Points on a hilly landscape, in no order, each with its height.
A ball rolls from a point to the lowest of its 6 nearest points, and stops where none of them is lower. Distance is the straight distance between rows; heights are no part of it.
nuv h=3.06: [111 149 128 150  91 137 149 132 170 123 109 105 113 142  89 107 132  79
 147  74 143 100 118  86 187 154 110 106 171  74 132 106 123]
Kedov h=3.63: [ 78 126  85  82  87 220 160 110 150 131 121  98 141 152 197 110 117 106
  84 144  79  79  57 129 112 149 145 167 116  99 133 167  96]
Lofik h=3.25: [152 123 132 125 147 110 116 155 106 112 131 135 155 139 145 145 132 170
 161 146 147 151 142 162  94 111 136 137 127 151 138 134 146]
Fizi h=3.03: [116  91  79 102 119 170 165 163 121 112 181  89 111 124 157 106 121 127
 123 183 113 135 129 120  94 141  86 148 129 150 118 166 149]
lidib h=8.03: [175 133 127 138 157 100  79 126  53 153 151 168 101 121  99 137 135 169
  91 136 125 134 184 151 108 100 175  85 105 165 126 123 108]
mesu h=4.66: [144 134 107 115 156 174 100 135  76 176 142 161 158 110 162 137 153 198
  77 174 108 172 158 174  74 107 155 143  95 107 127 158 145]
babaf h=4.11: [152 151 117 111 208 104 132 160 120 139 140 127  88 137 166 176  96 171
  75 166 139 173 128 142 119 115 149 134 105 206 154 162 128]
Dere h=0.61: [ 95 110 111  70 111 195 172 131 164 131 110  99 153 164 144 136 120 108
 122 158  70  81  28 103 116 145  80 142 166 149 139 141  90]
zot h=3.34: [165 129 158 158 186  50  99  62 116 157 159 163 113  74  67 121 128 118
  89 107 162 126 187 131 126  97 140 100 130 149 127 114 115]
dud h=1.28: [102 135 141 156  64 140 124 182 120 132 104 142 144 124 137  95 129 113
 144  94 145 125 140 113 143 127 146 140 122  82 142  97 125]
kuzuk h=3.85: [163 132 173 170 173  47  73  65 114 156 165 178 111  73  52 109 130 120
  77 113 171 139 183 127 105  97 145  85 139 142 108 121 118]
kudeg h=5.11: [132 138 122 119 164 106 145 166 129 107 155 116 118 133 164 156 112 181
 136 163 141 162 127 141  82 116 129 141 126 191 148 163 150]
lapu h=3.60: [119  82  83  95 127 190 177 139 150 112 172  95 116 151 146 124 124 110
 133 178 101 118  95 126 120 146  63 139 144 143 105 159 131]
gor h=4.21: [127 117 136 123 114  94 144  93 133  89 127  96 114 113  93 131 136 100
 199  79 158 148 131 101 140 135  84 109 167 129 129 105 137]
durep h=2.50: [122 131 158 154 119  86 136  87 153 112 122 133 152  99 105 125 143  93
 189  49 176 149 134 115 129 140 105 112 172 101 154 120 138]
kab h=4.08: [150 121 173 154 208  23 118  48 138 146 130 159 101  69  69 140 126 113
  91 117 171 130 180 118 135 109 127 106 109 158 113 110 130]
nir h=1.77: [119 127 148 149 108  94 130 126 137 122 119 150 160 112 119 119 129 106
 167  52 167 141 136 124 136 129 123 122 165  96 164 119 137]
Sima h=5.38: [140 125  95 110 178 149 134 162  93 150 146 132 156 127 181 132 143 207
  64 169 123 166 143 162  70 100 146 149 104 148 134 159 139]
mok h=7.17: [160 150 101 123 173 148  93 150  72 183 159 154 119 123 137 143 136 207
  57 169 115 156 161 150  78 101 165 112  96 162 134 160 142]
terop h=3.66: [119 129 161  97 140 124 159  92 199  99  86 105  96 163  68 130 128  92
 170  79 115  99  73  85 192 142  56 120 181  95 111  87  75]
gasib h=5.17: [164 131 142 145 146  78  77  91  74 162 177 176 107 107  80 108 130 144
  66  99 146 150 189 143  99  84 167  74 126 138 129 109 111]
ves h=0.99: [ 95 155 127 155  64 159 129 156 143 133 110 104 133 150 118  97 137 100
 116 109 123  74 123  96 183 135 160 122 126  70 115 105 133]
Rem h=2.59: [ 99 131 118 116  85 198 141 136 171 135 101 114 139 164 145 119 119 101
 114 163  92  61  52 119 138 159 132 148 140 110 118 151 118]
lozep h=2.18: [ 89 155 116 135  62 199 133 135 166 147 105 110 134 142 153 110 129 100
 102 165  92  63  89 114 143 154 161 158 108  88 105 150 132]
kima h=3.79: [ 75 159 119  94  78 214 162 102 178 139 104  89 154 160 167 114 118 119
  89 156  80  61  50 117 108 150 157 150 122  98 131 155 111]
dok h=1.06: [ 86 162 140 139  77 154 131 135 170 121 102  88 139 178 104 103 132 108
 112 103 105  59  97  94 182 125 149 116 141  66 107  89 135]
dar h=1.19: [169 125 140 130 192  52 107 110  90 131 132 139  82 109 109 160 117 132
  92 128 152 144 177 137 149 114 150 101  93 187 127 101  91]
kud h=2.91: [121 107 107 118  95 185 146 137 160 119 105 126 126 177 126 132 125  88
 146 161  97  83  77 120 163 161  96 126 153 116 113 140 117]
peke h=1.11: [109 103  95 122 107 172 148 175 111 125 165 129 153 113 175  90 120 150
 118 171 116 161 126 131  72 128 112 168 124 144 133 164 140]
Gipe h=2.36: [132 110 122 125  91 110 128 145 112  97 128 113 129 123 116 124 126 112
 195 118 140 142 140 126 130 144 105 113 154 133 126 126 135]
veb h=5.35: [121 131 104 104 166 107 165 180 123 105 162  96 101 136 182 154 102 189
  98 169 138 174 123 129  69 116 119 145 114 191 149 160 138]
Fug h=7.70: [167 138 118 127 187 122  93 144  84 159 148 152 134 133 140 156 136 187
  87 169 122 142 161 161 102 102 166 114 101 157 137 146 143]
Budit h=4.03: [164 122 125 128 144 116  76 112  60 171 145 168 150 119 110 132 136 150
  95  89 124 146 177 158 116  94 165 111 120  81 141 110 142]
zok h=1.21: [ 99 107  77 111  91 208 148 147 126 133 154 116 131 126 183  85 114 105
 100 163  96 128 115 121 103 148 124 183 110 115 125 175 124]
rusu h=1.50: [119 114 133 140  95 108 133 158 107 113 118 143 157 126 133 117 128 119
 177  86 147 152 143 135 125 128 127 123 146 105 153 106 138]
misik h=0.60: [132  90 143 130 212  25 151  59 126 103  76 150  70 103 108 154  91 107
  92 125 158 171 147  81 172 138 126 130  72 201 120 103 111]
pinud h=3.33: [122 113  88 114 123 164 157 162 137 118 172  93 117 123 138 125 121 127
 153 176 119 143 137 116  96 143  77 138 128 156 122 164 156]
dipa h=2.16: [119 113 138  94 115 159 149 144 173 116  90 116 128 187 111 146 125 102
 175 140  85  67  43 110 161 153  72 127 167 137 115 110  80]
Bopab h=4.07: [161 134 146 127 200  57 123 113 106 116 113 132  83 128 136 179 109 147
 119 143 146 148 149 146 155 120 151 124  87 202 133 119 110]
Lok h=1.59: [116 124 111 141  64 164 130 173 128 127 105 125 130 147 128 111 118  88
 149 136 111  89 116 119 169 156 126 133 140  94 116 132 128]
rom h=1.56: [105 127 125  89 100 185 153 136 175 133  93 118 147 177 138 140 116 101
 133 162  78  59  30 106 129 156  98 128 167 139 132 143  98]
Kala h=6.01: [167 121 117 126 131 130  65 129  48 180 143 182 146 113 125 134 143 173
  98 130 106 144 176 169 108  91 175 107 108 103 129 127 133]
baz h=1.95: [139 138 160 150 150  95 114  98 128 149 108 172 171 120 120 126 139 119
 135  46 162 129 147 150 136 113 146 130 151  72 169 122 136]
Rakod h=4.14: [173 141 135 124 202  83 109 139 100 137 128 138  79 134 137 175 111 156
  96 152 139 156 159 138 146 120 153 114  91 207 141 135 111]
Bozis h=1.68: [ 91 158 129 165  54 185 110 179 132 157 109 143 136  96 169  88 130 112
 115 150 103 108 117 131 122 142 161 168  91  99 116 135 124]
zuge h=1.49: [114 120 124 144  78 149 114 189 109 126 109 164 160 121 148 101 128 113
 161 139 124 129 135 126 120 147 133 144 120 112 133 132 131]
keli h=4.25: [123 126 132 140 114 114 140  83 168 100 112 106 105 104  68 126 137  78
 190  70 156 138 119  88 160 160  70 101 181  99 125 113 128]
Vide h=2.49: [ 88 138 100 138  76 207 127 153 122 155 138 128 129  90 196  75 124 108
  88 148  86 128 103 126 106 144 146 192  94 105 129 169 112]
nabo h=2.06: [149 112 138 120 134 109 109 147  88 128 117 157 174 142 145 130 131 153
 148 104 141 153 153 167 119  98 148 132 129 100 140 117 138]
gid h=3.44: [153 117 150 132 173  55 132  81 121 109 155 121 139 120 129 151 133 139
 143  96 160 139 152 149 140  97 143 124 131 151 135  98 133]
rega h=2.98: [161 141 138 124 215  84 126 121 122 125 106 141  67 126 151 187  94 143
 111 159 139 171 138 139 158 140 135 133  87 228 145 139 114]
lere h=1.00: [136 120 157 140 192  32 141  59 136 101 136 119 106 111 111 158 129 135
 126  93 166 145 140 124 148 100 136 136 117 181 127  97 137]
fumat h=1.63: [132 123 141 133 117 122 109 154  93 140  98 167 179 130 153 125 130 135
 140  75 146 145 158 160 123 107 149 135 127  69 155 106 132]
seb h=3.10: [ 79 194 129 118  65 218 128 109 179 148 123  74 148 122 176 109 126 121
  90 164  86  64  92 143 113 136 190 159  78  85  98 152 127]
vul h=1.20: [ 79 182 144 153  36 177 100 144 148 145 108  85 148 117 148  91 146 123
 113 143  95  69 123 119 147 128 191 151  83  73  87 111 136]
bak h=2.08: [ 98 170 149 166  91 148 136 127 194 125 116 109 131 141  76  93 151  89
 126  81 131  76 125  83 189 150 138 104 161  65 129  99 140]
luri h=4.29: [137 120 128 119 120  89 146 115 128  71 134  86  84 134 107 160 123 140
 210 137 139 151 131 115 118 151  97 115 129 181 120 118 142]
Zefem h=1.97: [ 92 159 131 161  65 191 112 176 135 164 118 153 144  84 185  90 132 118
 108 153 106 137 113 138 103 141 157 187  93 103 126 146 121]
lup h=4.32: [157 136 136 129 165  83 130 144 127 101 139 119 111 138 147 168 114 169
 158 157 145 154 135 150 103 116 133 130 114 192 130 135 144]
terup h=6.51: [176 128 142 142 168  65  89 106  74 154 158 149  98 107  98 126 125 140
  71 116 150 142 186 140 119  95 163  81 110 164 128 102 100]
Zelel h=4.91: [114 115 166 136 147  47 154  41 144  73 124  97  95 105  90 153 133 131
 178  90 155 156 117  89 122 121 115 137 146 181 123 101 159]
toru h=1.15: [140 129 145 128 136  68 135 113 123  81 140 111 113 131 126 160 123 157
 191 130 156 148 136 135 117 119 133 126 124 184 130 113 136]
bupo h=3.07: [101 185 169 186  77 134 115 132 193 137 111 126 155 120  72  81 165  88
 133  75 144  81 150  87 162 141 155 102 142  70 144  94 152]
pape h=2.21: [ 90  93  81  70 105 209 172 124 149 128 138  94 143 162 176 114 117 101
 105 158  83  92  47 126 119 138 100 158 143 129 132 157 101]
divod h=6.61: [156 145 105 130 142 157  67 128  54 195 156 182 124 110 132 142 147 196
  72 173 108 161 167 168  69  94 173 107  94 133 127 143 150]
Rabo h=2.33: [158 122 164 153 186  57 107  55 134 144 141 151 158  93 102 144 146 116
 130  77 159 131 151 148 137 107 130 126 149 125 141 120 143]
Meti h=1.24: [169 115 134 138 166  88  90 113  70 139 145 151 154 131 125 143 140 156
 117 101 133 140 175 165 128  98 162 112 120 117 137 113 133]
gim h=6.85: [168 124 133 144 132 105  62 125  46 167 171 183 112 122 103 126 137 170
  72 130 121 147 180 155  98  83 188  76 109 145 116 110 118]
Bifud h=4.52: [137  98 128  98 129 133 157  98 151  77 104  88 102 155  81 142 137  91
 191  99 125 130 113 105 184 153  54 107 161  99  96 102 102]
mosem h=4.18: [138 106 100 108 123 165 165 141 152 101 153  96 107 143 118 146 127 112
 176 177 111 123 116 128 132 154  59 121 142 152 107 149 147]
veke h=0.64: [122 142 120 117 135 195 105 146  97 174 124 177 180  94 195 119 152 177
  79 164 121 183 132 183  70 109 139 167  90  75 125 155 122]
genek h=4.42: [127 134 115 117 137 119 158 159 133  93 162  85  92 126 138 150 116 158
 173 176 131 153 124 120  87 145  85 127 128 188 136 156 159]
gov h=2.69: [107  97  83 105 105 203 154 141 146 135 148 114 133 146 156 112 120  97
 129 173  98 108  97 128 137 156  95 151 138 122 115 168 133]
fisoz h=2.44: [114 120 128 114  86 161 136 150 161 118  94 112 124 188 115 131 123  98
 140 138  99  58  61 114 171 147 115 119 150 100 106 106 105]
Nira h=2.17: [123 119 113 138  85 137 140 152 140 111 109 107 119 137 105 114 122  81
 153  98 134 110 119  99 186 155 104 107 153  77 119 109 120]
siti h=4.60: [128 114 129 113 132 113 153  57 171  89 102  99 103 118  53 135 143  89
 195  75 144 143 116  86 163 163  56 113 176 100 110 111 125]
givim h=2.22: [133 121 137 133 117 138 101 173  97 144 100 176 179 132 163 123 138 154
 142 127 129 152 147 169 100 115 152 145 115  93 142 130 138]
rebil h=1.85: [128 116 113 139 102 160 127 179 126 121 135 146 157 122 149 108 128 129
 161 154 124 153 133 143  94 142 117 150 129 134 137 155 145]
muret h=2.92: [134 109 106 125  95 150 135 154 136 106 118 112 119 144 113 128 129  94
 183 144 122 124 119 126 159 158  90 116 144 117 107 127 133]
fene h=2.32: [157 117 141 133 171  92 100  95  94 151 140 161 162 120 117 133 132 138
 116  69 138 139 161 159 137  97 148 116 136  85 155 110 136]
lari h=3.05: [129 124 168 138 158  55 134  56 146 103 138 125 143 102 104 145 141 119
 170  76 171 151 131 134 133 107 115 123 160 151 141 114 151]
mosob h=2.71: [124  99 165 142 216  20 144  47 142 133  82 160  70  77  88 150 102 103
  75 117 165 156 165  76 156 138 111 115  79 182 126 103 129]
Mafev h=1.01: [121 122  97 101 159 126 154 186 111 106 163 112 134 132 185 130 118 186
  88 174 135 173 135 142  55 107 133 151 116 168 134 161 137]
katig h=0.72: [ 77 169 146 157  59 161 117 133 161 135 114  97 141 138 109  81 148 111
 110  97 113  70 123  94 182 117 170 130 120  55 109  85 142]
sesi h=3.08: [120 120 132 108 113 142 155 137 173 104  91 103 114 177 101 128 123  87
 155 100 113  80  76 104 196 143  86 104 163  90 104  84  94]
sapa h=2.73: [135 117 124 126 134 148 120 176 115 132 132 159 171 128 162 121 131 176
 136 157 133 165 142 156  73 115 124 150 121 138 144 163 150]
Gofev h=2.78: [135 123 123 129 114 120 133 165 121 102 144 123 139 131 132 133 127 143
 186 158 143 155 136 139  97 137 102 131 136 163 130 141 147]
Zeved h=3.88: [125 144 146 129 131 132 148 100 195 107  97 105 101 148  67 124 134  79
 159  67 139 102  97  84 199 156  80 102 179  77 123 102 107]

For each start below, name the point where the ball stops.
keli => katig
genek => Mafev
mosem => Mafev
siti => katig
nir => katig

Call two points neighbours if one is among the 6 nearest of the other. Go from one point of each pair to the other, from neighbour to neighbour, staying as low as possible. Name the highest point that can't be avoided.
Meti / lere => Rabo
toru / Mafev => Gipe
veke / Meti => nabo
katig / Dere => pape
katig / Mafev => rebil
